A landscape with many valleys, sampled at points; each row gives a point and its height.
From any point a ball rolls to the lowest of the 2 points nearest to it. It stops when none of these is lower. Distance is the straight distance between rows; heights are no part of it.
lipi: [115 173 164 160  94 153  78  99 180 122 122 139 156  93 135 143 173 105
 119 149  84 114 100 109  80 131  89  69 127 147 131 142  87 174  95 128
 155 127 158 135 103 116 126 102 136 129]  height 4.92
zegez: [148 125  93 127 181 108  93 141 112 156  97  67 141 160  91  92 154 117
 135 129  76 119 142 117 104 132 131 201 120 103  99  97 118  74 115 136
 191 178 114 127 101 122  89 121  83  63]  height 5.67
sop: [121 163 123  94 113 118 158 107 125  72 150 131 102 116 160 119 125 152
 151 148 154 131 100 118 153 170  82 116 159 137 133 143 159 129 132 131
 120 105 114 137 172 170 175 157 158 162]  height 6.30
zenev: [138 108 123 120  79 116 108 150 111 133  86 143 179 170  78 115 119 109
  88 119 110 136 139 160 136 143 149 142 123 178 122  83  91 160 145 159
 130 187 131 133 114 102 145 136 134  96]  height 4.96
gez: [150 112 136 120 161 128 124  92 157 117  85  74 129 132 189 190 204  98
  86  99 133 120  35 117 113 137 103  80 152 141 180 156 123 146 112 122
 160 102 161 135  34 110 138  85 132 113]  height 5.44
mafun: [160 108 124  64 127  93 142 132  52 154 144 145 140 127 122  82  95 111
 143 104 118 149 112 110 165 149  93 159 103 154 132 130 157 105  86 139
 170 171 126 125  91 104  67 139  97  78]  height 2.70
Madov: [123 124 131 132 124 125 167 103 164 137 115 184 144 127  90 106  93 143
 148 143 154  93 173 140  78 110 134 109 141  99 125 136 158 102 162 154
  87 135  79 149 223 128 131 129 175  80]  height 1.89
Mik: [122 155 144 149  89 155 136 121 114  78 142 188 104 113 118 126 115 108
 165 123 129 133 142 126  98 162  96  86  95 121 161 130 141 200 119 157
 127  90  85 109 146 100 127 152 147 130]  height 2.36
zot: [ 90 119 144 169 141 154 127 125 104 137 139 162 150 133 177 123  76 118
 107 129 165  91 184 100 173  93  96 114 114 115 149 177 133 107 120  84
 112 105 135 111 120 164 162 141 154 158]  height 2.86
Mupep: [142 127 141 117 101 115 101  95 115 156 103 160 133 137 104 149 124  96
 108 138 193  88 108 154 141 133  79  88 179 130 191 185 120 181 157 149
 113 137 135 115 103 125 159 117 174 100]  height 2.68
palu: [ 79 139 139 175 136 156 114 117 135 136 139 112  93 135 193 187 160 120
  84 127 161 145 100  87  87  95 128  92 135 139 123 151 121 202 123 122
 111 100 172 105  42 138 138 103 130 160]  height 3.63
beno: [ 89 115 144 165 172 135 131 130 128 159 172 185 136  60 127 157  88 137
 152 119 139 126 158 140  95  94 162 124  66  70  99 133 125 110 132  98
  91  57 153 130 162 132 128 113 117 174]  height 5.30
Bame: [131 118 149 140 113 140  90 132 116 152 119 172 172 101 101 140 107 108
 101 162 138  60 208 130 126  87  93 104 109 140 122 151  96 157 130  90
 103 138 150 165 165 134 149 132 196 111]  height 2.81
pozi: [152 129  83  71 142 109 154 129 106  91  99  54 118 134 122 147 191  96
 117 117  75 135  70 114 117 167  86 152 129 152 129 100 130 142  85 107
 167 140 151 146  57  94  94 142 118  89]  height 3.94
ninu: [140 140 107 158 104 117 105 112 146 154  78  99  98 155 160 173 149 110
 114 107 215  91 121 153 120 124 165 120 163 111 146 188 139 172 169 109
 115 114 149  91 104 135 197 147 130 181]  height 2.13
timul: [111 150 114 102 126 120 147 103 151 154 124 152 170 118  96  85 111 153
 143 138  93 127 166 127  71 122 122 103 146 149  96 176 137 106 114 156
  72 153  91 174 183 118 145 129 171 115]  height 2.46
zaru: [ 88 124 109 132 150 106 132 133 164 144 171 183 135  63  73 101 129 191
 184 140  94 177 137 154  72 128 115 119  94  90  96 101 101 107 157 119
  69  88  91 183 177 107 112 127 137 135]  height 3.33
Pidav: [100 153 103 124 122 127  87 155 192 164 195 146 117  74 121 140 131 170
 120 151  83 125 126 101  86 113 127 124 132 144  75 146 100 138 104  79
  93  86 179 190 177 118 126 132 143 173]  height 3.66
nira: [ 73 129 121 167 140 165 122 147  92 126 148 114  71 146 165 174 131 127
 117  94 170 170 136 107 102 118 156 136  97 114 109 104 131 226 156 128
 106  79 141 102  78 139 162 145 109 190]  height 4.06
gobeg: [150 154 146 134  65 124 158  81 157  73  67 167 144 140 128  98 121 139
 130 132 135  90 155 141 129  97 133 104 145 169 148 166 156 129 118 134
 123 149 114 148 205 146 158 134 174 129]  height 3.90
babi: [120  75 115 125 174 138 109 152 156 155 219 145 138  65 126 127 113 161
 139 129  45 173 135 129 123 139 119 154 111 105 120 137  93  45  88  90
 121  93 154 189 139 109 102 128  98 127]  height 3.38
bopos: [100 141 174 171 148 150 186  94 143 117 134 134 115 149 153 133 108 136
 127 130 186  99 164 149 126  81 160 104 112  75 142 120 147 103 159 133
 103  99 100 105 154 168 148 131 136 168]  height 3.28
kamun: [136 136 106 106 184 143  90 144 104 157 128  82 122  79 175 158 145 109
 144 134 119 118 113  35 116 165  94 113 137 111 109 192 135 105  83  80
 154 102 171 123  80 136 110 110 114 107]  height 5.02
lub: [125  88 123  91 115 129 126 167 154 104 175 145 129 132 111  96 126 152
 127 151  85 159 128 152 184 137 105 159 169 175 122  99 109  92 134 134
 112 177 119 119 164 117 123 146 144  99]  height 6.61
Lofik: [145 143 128 125 123 154 134 139  69 125 125 151 120 103 136 112  96  94
 170  85 165 152 132 112 120 181 116 109  99 122 141 161 167 171  92 173
 146 121 107 101 118 124 120 129 116 101]  height 1.81
bugos: [132 145 119 106 147 112  89 124 111 124 145 120 167  68  97 100 130 140
 149 168  81 132 130 102 129 136 110 116 132 129  94 149 101  67  76 119
 164 162 127 145 128 154  93  88 126  92]  height 4.45
vufut: [152  91 123 192 137 143 125 180 160 131 100 111 123 199 130 138 107 132
  89  91 103 133 166 145 114 107 237 169 104  91 119  65 112 112 144 132
 149 137 131 117 127  86 118 147  70 164]  height 4.23
mumun: [131  98 154 127 120 129  84 160  92 107 150 148 108 161 128 117 100 114
 138 140 161 120 169 120 178 135 148 151 126 118 139  79 108 152 178 129
 151 145 113  91 125 150 148 159 116 122]  height 3.59
gib: [158 122 121 128 154  87 149 168 160  99 151 101  98  88 143 113 147 177
 158 149  99 156  66 155 153 150 129 165 166 130 124  73 123  48 141 116
 123 124 129 114 194 129  93 137 103 122]  height 3.80
Vibu: [156 106 130 148 131 144 144 163  92 128 135  70 104 161 187 146  97 104
 105 103 195 153 156 117 145 121 212 127 141  93 155  87 140 110 154 124
 137 123  99 115  94 158 140 130  85 124]  height 1.20
Bis: [135 119 135 127 140 156 151 133  91 152 115  83 134 179 160 131 113  78
 115  94 122 121 139 135 173 130 148 147 108 147 146 107 136 129 122 140
 135 125 156  97  63 101 126 153  90 170]  height 3.70
Dolu: [ 85 154 111 122 111 161 178 115 121 131 107 102  95 150 140 192 118 104
 110 119 246 126 149 149  92  98 159  96 123  83 150 130 157 195 163 134
  95  80 100  86 134 161 187 140 145 155]  height 2.49
lebez: [111 138 156 142 118 162 121 131 181 110 155 163 133 120 131 136 136 101
 122 169  51 117 121 109 109 129 127  96 133 139 150 134  99 122  96 131
 139 107 150 135 126  87  84 131 129 128]  height 5.16
buzet: [ 81 139 131 167  97 137 101 114 150 103 129 125 104 131 184 177 167 141
 107 121 187 121 117 164 155  96 175 109  92 137 132 134 118 220 179 104
 149  81 155  94 123 153 195 120 139 236]  height 5.10
Dolo: [133 124 116 120 156 130  79 115 148 153  89  85 166 106 194 167 163  90
  89 108 132 112  82  73 122 124  81 102 143 139 134 208 112 120  77  78
 161 109 194 121  41 134 151  86 121 113]  height 5.23
zib: [ 89 113  86  88 180 166  90 157 166 153 190  99 128  83 136 142 160 146
 123 148  59 159 101  80 127 160 121 132 149 136  96 159 109  92 107 117
 140 102 155 179 127 123 111  90 123 116]  height 3.78
Fip: [117 119 135  77 111 138 168 108 165  95 168 154  99 121 118 117 121 162
 136 168 170 114 131 129 171 122  79 134 172 132 153 128 156 111 159 116
  85 113 108 147 229 179 156 138 186  90]  height 6.42
kud: [120 116 100 140 140 137 135 120 117 137  96  48 102 138 212 189 174 102
  88  85 178 128  89 130 145 116 206 110 126 130 159 159 139 150 140 109
 149  93 167  93  49 120 141  99  90 194]  height 2.23
Lelef: [119 120 126 144 149 112 116 126 104 148 172 168 130  81  59 101 126 171
 170 127  58 161 142 148 101 148  87 158  82  97 121 110  80 111 119 107
  77 120 112 167 122  95 108 172 113 145]  height 2.96
dag: [125 152 134 151  97 102  80 124 141 109  59 123 151 100 114 133 157 108
 132 120 119  89 119 148 111 110 165 122 118 155  89 110  91 160 132 111
 144 158 188 107 144 122 156 122 115 180]  height 4.85
fes: [129 139 155 127 114 129 136 113 151 112 190 184 116  94  83 110 121 142
 175 194  84 133 127 132 125 148 102  86 130 109 164  97 118 118 139 143
 129 113  89 133 153  94  64 145 136 108]  height 5.35
reso: [158 169 140 145 149 123  89 144  76 150  88  71  91 133 144 123 125  95
 166 113 179 115 149 101 105 132 142 129 145 102 103 139 135 152 128 145
 146 138 131  84  95 152 139 137  90 137]  height 5.31
lod: [187 165 151  99  53 101 135  96  86 135  95 118 139 131 107 106 123 118
 128 110 176 124 101 105 134 157  74 103 154 167 126 172 168 140  83 136
 150 184  91 126 117 165 116 101 143  67]  height 3.25
gezog: [159 111  98 105 144  85 109 133 117 158 134 118 125 166  72  69 124 159
 133 146 102 137 135 153 132 139 130 183 146 112 121 122 141  67 118 174
 190 219  84 132 127 114  65 119  94  56]  height 5.82
Tiza: [171 174 115 115  99 127 158 130 157 105  95  71 124 138 134 126 173 106
 138 121  97 130  84 122  99 156 135 130 139 145 121  91 129 124  98 129
 154 139 112 153 102 112 102 138 107 115]  height 4.28
nidi: [147 140 124 100 117 118 153 104  77  79 128 116 135 101 150 124 119 115
 137 126  96 142  98  90 143 163  41  99 141 159 155 158 161 124  47 118
 150 146 141 128  94 118  98 139 143 110]  height 4.59
Tiva: [151 145 172 100  82 114 139  93  75 131 111 153 119 148 111 108 102 115
 114 131 206  80 140 116 176 114  62 107 153 143 155 171 158 155 130 129
 113 155 114 122 141 175 138 116 169 100]  height 2.98
ras: [135 119 141 117 121 151 140 114  65 180  98  83 140 164 181 125  89  81
 127  99 203 115 149 114 204 115 107 125 135 170 155 132 169 150 147 125
 121 134 156  95  85 140 165 149 122 145]  height 3.43
Luzi: [ 98 125  97 111 104 138 138 154 148  91 157 135 129 100 116 136 152 148
 133 152  85 182  79 114 133 184 113 116 147 170 122  89 111 130 135 133
 109 119 110 158 128 124 117 130 149 117]  height 6.72
Tafo: [125 120 114  53 208 155 148 150 163 129 162  67 117  91 160 136 175 140
 131 171  93 126  78  92 157 142 118 118 168 145 121 137 149  69 123 133
 146  96 137 159 155 145  85  68 144  80]  height 4.17
dadan: [131  95  77  54 161 116 121 133 122 144 164 107 166 133  92  72 174 146
 155 137  29 175 126 137 126 145 126 196  91 167 122 102 111  80  84 124
 158 187 106 145 112  92  84 145  94  58]  height 4.67
Kozi: [112 111 131 151 119 153  86 106 132 152 108 108 165 126 164 169 184  88
  99  52 108 148  69 133 129 146 138 140  60 154 136 125  95 184 101  94
 152 104 212  97  38  90 154 116  68 172]  height 3.55
Vul: [135 147  79  99 100  84 123 120 147 100 123 108 140 140  71  71 162 187
 150 157  73 171 120 154 107 132 134 140 149 156 112 110 123  96  95 157
 162 227  61 148 138 125  86 124 123  79]  height 5.95
mibez: [131 122 150 148 138 128 146 120 123 121  93 191 146 121  90 134 104 123
 129 155 155  57 202 156 116  79 138 111  86 110 118 110 126 164 168 121
  90 131 108 141 201 121 123 133 189 126]  height 2.44
Vune: [116 101 143 107 118 147 160 124 124 132 147 189 154 174 130 104  63  97
 113 123 144 133 159 144 162 132 155 124 122 131 157 130 158 110 144 185
 132 127  99 119 153 113 123 127 134 100]  height 4.64
Pemar: [ 92 123 140 154 125 161  44 125  85 189 132 126 165 106 116 128 145  94
 113  70  90 127 137 112 117 144 110 164  70 144 105 133  74 184 112  96
 118 120 212 116  90 106 167 134  76 173]  height 3.13
bugu: [118 131 154 133 135 157 104 116  79 164 108 109 162 101 150 122 110  79
 131 100 138 112 140 138 161 126  57  86 109 159 148 179 127 190  73 144
 131 127 187  86  66 105 147 126 132 160]  height 3.10
binol: [151 143 132 142  96 126 135 125 122  67  86 173 131 124 136 149 148 109
 139 131 184  55 172 152 160 102 136 114  73 129 137 123 124 202 161 100
 125 116 109 124 178 135 157 131 181 155]  height 2.34
mipu: [117 113 101 157 134 111 109 165 173 105 161 133 100 114 119 105 133 176
 160 107 107 151 117 142 119 160 155 176 142 105  89  81 111  83 174 123
 115 125 100 133 178 128 141 144  99 152]  height 4.22
fek: [ 98 122 133 142 171 145 112 141 135 168 136  89 133 154 139 125 135 107
 115 114  94  99 134 118 124 106 150 167 144 132  93 115 108  98 138 132
 111 134 166 120 104 120 124 122  96 165]  height 4.01
gapat: [ 90 130 120 124 146 163 169 112 130  97 145 134  82 165 171 179 141 116
 129 146 211  99 178 137 128  75 117 140  68  84 145 104 146 214 177 105
 110  67  94 103 156 157 176 167 172 168]  height 3.00
Vabu: [112 152 114  96 121 153 117 109 118 156 153 144 163  85 110 114 122 115
 153 132  96 152 143 111  92 160  77  82 125 160 108 194 135 157  81 154
 104 117 118 163 131 118 152 115 161 118]  height 2.87
Kopu: [ 67 112 136 174 119 151  86 104 183 178 146 149 129 150 173 189 155 129
  62 138 175 103 126 132 121  52 157 112 142 141 131 181 118 181 167 103
 102 109 190 102  87 139 165  98 151 174]  height 3.16
nevog: [198 132 144 102 101  92 185 124 150  76  77 121 125 149 129  92 127 146
 132 134 112 146 116 142 138  80 156 138 156 153 146 119 164  65  85 153
 151 162  91 151 174 150  81 106 130  61]  height 4.07
vuso: [ 95 117 138 163 120 159  85 144 112 116 135 174 121 169 154 141 112 110
  97 132 148 114 172 106 142 148 104 137 115 125 153 147 105 183 152 128
 134 121 127 106  91 141 174 165 154 136]  height 3.26
mumag: [154 166 133  85  50 101 135 110 138  70 126 118  95 138 109 110 150 159
 130 158 155 140  84 142 161 156  86 105 187 171 152 114 137 169 139 147
 142 151  99 161 148 164 156 137 158 118]  height 6.19
ketot: [114 124 147 150 100 132 117 131 143 119 148 104 122 129 128 175 163 127
  93 159 104  87 122 117 149 116  77 150 141 158 119  70  89 148 144  31
  75 128 177 118 114 138 139 178 154 157]  height 4.36
ped: [145 175 127 162  84 126 144 112 133  73 112 147 111 126 104 115 121 126
 159 151 112 160 134 115  73 128 112  81 143 133 136 116 151 147 113 171
 151 120  43 141 153 142 106 113 151  84]  height 2.93
mab: [180 172 147 136  91 104  86 113 118 120  54  67 146 122 135 116 148 101
 142  93 165 106 115 141 118 132 131 112 140 143 100 128 119 164 109 128
 167 168 158 103 108 150 182 119  98 151]  height 5.09
revut: [129 126 128  81 144 164 148 125 187 150 116  79 120 129 153 154 173 106
 112 147 154 121  81  98 147 140 140  97 200 146 139 167 143 101 151 141
 102 108 152 142 136 152 135  70 146  75]  height 4.50
gigut: [139  96 153 166 152  94 105 115  98 125 130 191 154 122  99  73  81 173
 171 101 141 138 178 146 111 164 140 150  77  77 110 110 119 101 170 163
 160 163  90 143 151 142 148 129 100 114]  height 4.10
Lokol: [131 104 169 120 164 112 150 114  86 183 150 137 111 161 127  97  61 136
 122 153 187 120 151 118 179  99  76 144 166  91 161 141 159  67 156 148
 117 148 112 116 123 172 108 119 135  72]  height 1.00
papab: [142  92 127 180 127 128 141 144 138 140  97 124 129 192 122 121  88 143
 104 101 148 101 202 172 142 102 208 165 113 106 113  77 138 120 188 133
 126 147 117 121 172 116 163 165 115 182]  height 3.92
Lup: [146 106 151 123  82 152 193 121 110  91 147 134 115 193 157 144  79 106
  96 118 167 143 135 134 193 134 143 105 143 135 195 115 171 127 133 148
 131 113  98 111 112 125 133 147 131 133]  height 4.78
bezuv: [131  99 122 123 163  92 118 100 109 142 141 182 179 109  93  55  95 179
 164 114  81 162 158 142 102 154 128 144  94 100 116 160 124  56 113 175
 157 182  89 161 141 122 113 106 105  94]  height 4.29
Fezel: [126  92 120  74 138 116 178 132 139 100 179 138  98 122 131 107 103 167
 134 153 141 184 100 135 184 126  92 143 187 151 132 123 172  70 131 155
 117 139 105 132 180 158 113 115 152  76]  height 6.51
Likuv: [134 132  98  58 181 106 143 144 130  91 115 100 142 102 131  82 204 153
 152 125  16 150  95 132 102 127 141 176  71 150 114 105 101  93  67 117
 181 128 111 164 120 103  81 126 103  96]  height 4.40
Rufep: [146 118 140  87 128 126 146 130 123 161 112 123 123 153  94 102 110 112
 105 154 141 106 126 123 167  98 108 138 202 144 146 168 151  83 114 158
 110 172 134 133 141 140  87  98 154  55]  height 1.68
Surek: [120 130  97  93 185 137 147 144 119  99 120  88  96  86 162 175 182 124
 126 129  69 136  53  79 114 168 121 124 123 138 132 125 137 139 100 107
 143  82 180 159  95  89  73 113 126 139]  height 3.51
Pof: [ 96 147 111 115 165 148 147 142 114 131 134 102 101 103 141 164 139  97
 130 119 160 123  89 104 107 156 176  89 141  86 133 152 124 123 142 142
 101  87 133 113 102 124 106  83 108 140]  height 3.50
riti: [119 133 120 133 149 150 160 148 187 138 105 113 129 117 124 142 144 125
 111 143 116 118 109 121 111  92 161 119 168 138  90 135 135  84 132 132
  81 110 135 149 169 136 103  81 156 102]  height 4.80
vizat: [187  97 155 163 124  73 139 137 146 138 137 168 133 159  72 107 113 166
 161 161  94 152 153 176 111 126  98 175 119 104 143  62 121  83 157 132
 123 160  81 119 125  90  89 184 122  72]  height 1.86
nakeb: [106 130 124 131 126 141 107 120 175 160 113 122 111 131 147 166 146 118
 109 145 163  85 118 122 139  96 124 125 184 137 125 188 132 135 154  93
  86 108 183 118 131 146 173 131 157 163]  height 2.69
pato: [132 111 174 207 124 143 166 121 150  97 120 153 127 187 147 140  98 153
 107 117 162 108 206 161 122  83 195 115  56  80 127  78 132 145 175 125
 137 111  80 113 149 132 156 152 127 194]  height 3.64
tal: [152 133 123 107 158 137 107 127  51 164 136 131 141  82 104  79 113 124
 197  95  95 162 137 112 126 169  87 156  71 129 112 149 134 128  76 153
 150 150 123 124 109 113 100 142  87 106]  height 2.35
vabom: [ 99 140 113 121 177 137 126 141 107 120 126  70  94 103 173 177 193 117
 107  91 115 125  50  95 118 143 168 110 111 122 122 132 109 156 124 116
 122  76 182 123  71 113 102  76  88 188]  height 2.97
Ver: [163 156 155  99 103 107 182 103 112  68  92 121 119 122 162 109 116 127
 127 147 123 134  88 112 188 104 100 111 162 171 171 149 166  82  67 127
 152 131 147 128 153 166  95 118 140 112]  height 4.35
febel: [112 118 148 127 160 143 189 127 165  90 180 162  89 120 144 150 111 135
 159 171  97 172  93 132 124 139 128 105 130  97 171  94 152  99 137 160
 127  65 113 118 152 103  84 146 122 127]  height 5.51
nolet: [147 119 104  84 137 111 104 127 117 156  82 125 148 128 121 138 125  72
 108 135 136 109 101 125 144 125  98 120 186 144 160 211 131 122 106 149
 141 142 172 119  84 108 122 102 142  88]  height 2.25
tomo: [108 123 134 127 155 138 109 121  97 148 167 183 145 102 122  98  67 126
 155 134 131 130 180 114 120 133  77 128 111  97 128 176 134 111 107 139
 127 114 111 138 143 142 151 146 150 120]  height 2.42
Bigu: [155 162 140 188  72 142 129 117 159  91  57 139 129 169 126 134 124 101
 114 120 127 113 149 124  74 110 135 106 152 140 136 139 145 160 111 145
 140 139 105 137 129 128 142 136 153 110]  height 3.49
fam: [104 117 148 198 110 133  98 131 130 109  75 143 139 156 131 147 124 130
  96 120 126  99 177 141 133  62 187 136  76 150  78 108 111 186 147 105
 157 142 167  92 128 133 155 129 136 209]  height 4.53
Gop: [138  92 124 153 144  76 120 142 133 139 130 166 156 126  52  95 126 172
 144 128  34 166 148 176  85 127 114 196  82  94 121  82  69  78 115  97
  98 165 133 121 133  70  99 187  89 105]  height 2.50
Tulo: [108 128 106  95 167 125 143 164 164  82 128 104 129 110 143 132 194 133
  85 131  18 132  57 119 120 132 138 163  83 148 123  89  89 105  78  94
 152  89 174 149 116  86  59 117 103 135]  height 3.99
dab: [102 127 109 121  85 117  85 144 127 133 125 148 171 117  59 106 157 128
 130 143  65 140 142 141 107 149 113 154  96 162  94  70  58 164 134  99
 106 168 135 140 123  91 134 165 132 114]  height 5.15
bupu: [120 135 129 121 152 149  85 137  41 175 117  98 147 104 119 105 120  94
 154  82 108 142 140 115 134 158  75 146  93 153 104 136 114 180  97 151
 120 132 170 107  83 116 149 136  99 146]  height 2.75
sufa: [160 127 111  86 137  87 196 147 137  80 117 149 141  95 155 116 139 146
 145 142  77 173  80 145 124 113 152 125 128 172 149 122 152  71  87 141
 119 113 100 149 179 118  70 116 150  90]  height 3.73
Fizo: [ 72 163 128 127 140 141 142 112 143 132 131 113  88 120 142 187 142 133
 105 154 196  99 124 111 108  83 114  96 141 101 104 158 135 180 158 101
  62  70 142 101 147 172 172 117 170 183]  height 3.09
giva: [143 128 111 130 100 142 150 153  93 132 143  99 101 161 135 152  80 113
 107 112 231 140 176 164 127 120 202 122 122  66 159  77 143 182 178 139
 119 105  78 123 140 145 180 147 113 152]  height 1.91
Febup: [116  84 137 136 186 153 129 149 137 173 187 134 147 122 128 121 121 122
 139 110  81 134 132 122 128 152 150 162 108  96 127 104 105  61 146 128
 108 112 131 142 114  99  94 118  91 118]  height 3.69
Zab: [146  82 148 124  98 110 134 156 120 118 126 185 146 203  70  89  78 157
  83 141 115 143 180 160 154 122 139 139 131 143 136  83 118 123 153 183
 128 185  74 127 165 107 116 140 151  77]  height 4.81
Tafil: [140 112 134 113 117 121 140 111 132 123 113 164 187 141 134  68  90 125
 123 108 107 110 155 119 135 144 151 126 127 147 127 148 139  64 111 158
 156 185 110 147 152 116 110 111 119  85]  height 4.48
viras: [136 108 125 183 110 103  75  92 156 143  80  96 115 143 200 184 172 113
  88 102 194 125  86 160 136  91 170 117 150 124 177 166 102 150 146  90
 164 126 178  67  46 135 184 138  98 184]  height 1.33
dis: [ 80 157 109 135 125 165  86 131 168 186 168 144 138 102  99 134 143 133
 129 138 108 135 131  90  66 148 109  99 134 123  77 167 104 166 131 127
  92  98 133 175 117 117 141 107 147 137]  height 3.27
Maku: [126 133 104 158  80 134 116 158 186  82 116 133 117 160 144 127 137 137
 104 109 119 121 121 143 136 155 168 154 155 137 124 106 109 126 148 119
 135 143 129 131 141 122 163 159 118 162]  height 4.60
zemal: [148  96 137 100 138  92 156 140  59 119 158 148 116 113 113 127  84 120
 146 123 123 130 111 139 187 139 105 150 132 133 143  99 144 100 121 115
 108 138 147 102 114 107  87 161 118 145]  height 3.01
baf: [110  91 128 190 108 136  98 143 118 161  78 101 145 202 146 150 115 116
  74 111 153 100 195 152 177  75 203 166 113 149 125 102 124 140 189  97
 139 145 158  81 125 132 170 149 124 179]  height 4.21
fina: [192 148 124 144 170 100 120 150  85 175  75  79 113 170 121 110 103 109
 147 117 145 117 150 117 103 120 141 166 146  87 112 124 150  90 125 160
 163 160 106 122 106 137 105 135 100  83]  height 5.49
dodir: [163 108 174 133 143  86 166  92 130 149 161 172 129 141 116  94  79 143
 162 152 163 149 135 145 126 106  93 127 141  83 157 145 183  60 146 177
 165 140  75 125 132 148  86 100 113  55]  height 0.24
nufe: [135 151 128 113  98 122 145 123 115 119 146 130 108 108 101 142 131 105
 129 144 164  93  82 127 135 172 124  83 184 113 162 143 124 130 144 132
 103 134 120 121 118 120  95 109 139 112]  height 3.07
Tazet: [ 73 139 124 203 151 156 121 131 109 152 131 191 124 123 129 141  91 140
 105  87 148 109 165 120  90 106 157 143  59  81 102 178 131 158 117 112
  99  85 145 111 135 129 139 123 131 192]  height 5.46
Burep: [162 152 102 101  54  80 135 126 127  98 123 132 123 155  76  77 124 180
 136 135 139 153 138 151 114 140 124 134 160 149 113 101 137 143 131 149
 136 204  45 166 157 146 135 144 148  96]  height 6.08
tofer: [128 151 129 165  68 135 113 135 146  72 117 131 121 143 157 152 155 135
 110  93 138 140 106 153 140 156 153 116  96 147 132  97 103 205 137 111
 148  97 129 131 107 127 193 149 120 214]  height 4.87
Soz: [135 135 121 120 155 153 117 117  78 114 118  68 113 120 170 145 149 104
 137 103 128 136 102  69 124 193  50 101 136 124 149 165 152 158  79 127
 174 142 154 111  32 112 116 128 119 101]  height 4.79
luv: [109 134  82 104 161 141  75 138 145 172 189 112 145  54  75 133 142 171
 175 184  83 170 139  99 103 154 122 109 135 118  77 152 114  80 107 113
 127 116 103 175 151 141 106  95 129 105]  height 4.14
Kol: [143 109 143 139 111 119  83 150  94 119 141 149 123 142  68  91 101 145
 158 122 134 137 163 137 135 168 183 145 102  94 113  52  98 143 179 158
 169 168  88 131 137 126 123 135  79 115]  height 3.88
Mifep: [200 163 111 114 113 126 105 133  90 179 112  77 126 169  93  93 114 124
 139 121 161 142 149 118 106 160 161 131 136 100 113 114 163 143 124 190
 202 192  63 156 108 137 105 103  92  67]  height 5.63
Fen: [110 136 109 105 153 123 140 128  99 112 168 113  62 130 122 136 107 137
 176 136 165 137 115 123 135 169 106 139 158  89 120 115 149 151 170 145
 109 107 111 120 134 138 155 170 125 165]  height 6.41
gepem: [129 161 145  78 119 126 205  83 136 116 111 118 111 163 103 127  79 131
 133 125 216 131 132 138 119 106 130 103 160  82 138 151 189 104 132 170
 104 102  83 105 195 184 163 107 136 113]  height 2.26
muda: [ 83 130 132 170 103 142 138 137 147  93 121 146 134 120 161 166 133 142
 106 146 132 127 128 157 181  93 202 123  79 155 106 109 128 145 159  95
 139  83 154  94 168 158 148 118 148 222]  height 4.86
kupa: [154 199 128 114 126 137 124 107 175 121  86  85 136 114 149 130 188 113
 145 147  82 110  81  90  78 143  98  94 148 151 108 182 137 128  76 137
 160 120 137 143 113 126 117 102 132 114]  height 4.62
suz: [154 116  96  87 141  70 167 146  98 105 152 133 136  74 119 112 131 154
 155 120  69 163  78 147 139 152 117 162 126 144 132 108 120  61  87 101
 104 144 131 132 140 103  77 152 114 120]  height 3.37
niv: [ 99 138 134 142 126 123  86 134 151 158 199 111 107  97 150 171 153 154
 104 149 103  83 121 108 135  86 103 146 135 157  91 108 106 163 135  41
  89  86 214 138 146 131 141 151 137 219]  height 4.05
sot: [177 108 161 136 111  92 166 121 155 148 137 161 114 136  70  98 115 173
 153 151 157 114 141 166 134 107 108 148 155 112 134  87 145  81 179 131
  85 167  73 145 186 133  90 135 155  62]  height 1.17
lofe: [116 125 133 168  98 140 118 109 167 162 102 113 185 150 145 170 168  94
  64  79 123 110  79 147 114 131 141 123 114 160 131 121  97 142 128 104
 109 128 164 130  53 105 156 108 121 152]  height 3.93
pofev: [ 73  91 123 144 149 142 120 160 152 119 159 186 137  86 113 143 109 143
 124 132  99 138 145 154 143  96 192 139  88 128  90  97 103 120 152 109
  89  86 159 118 190 115 126 113 127 185]  height 5.12
gabu: [142 120 145 132 159 124 191 121 169 132 110  95 100 155 128 129  98 148
 140 124 185 137 133 158 128  81 157 142 167  79 121 108 170  62 158 156
  98 111 101 123 180 173 150 116 123 118]  height 2.79

Where does a ball stop that starts at each point below?
zenev => tomo
fes => vabom
febel => vabom

Call two points neighbours if one is among the 2 nearest of the other. Go from one point of each pair to the other, from neighbour to neighbour, staying as low as possible. Name the highest point that can't be avoided.
binol and sot => mibez
nakeb and Vibu => Fizo
babi and tal => fek
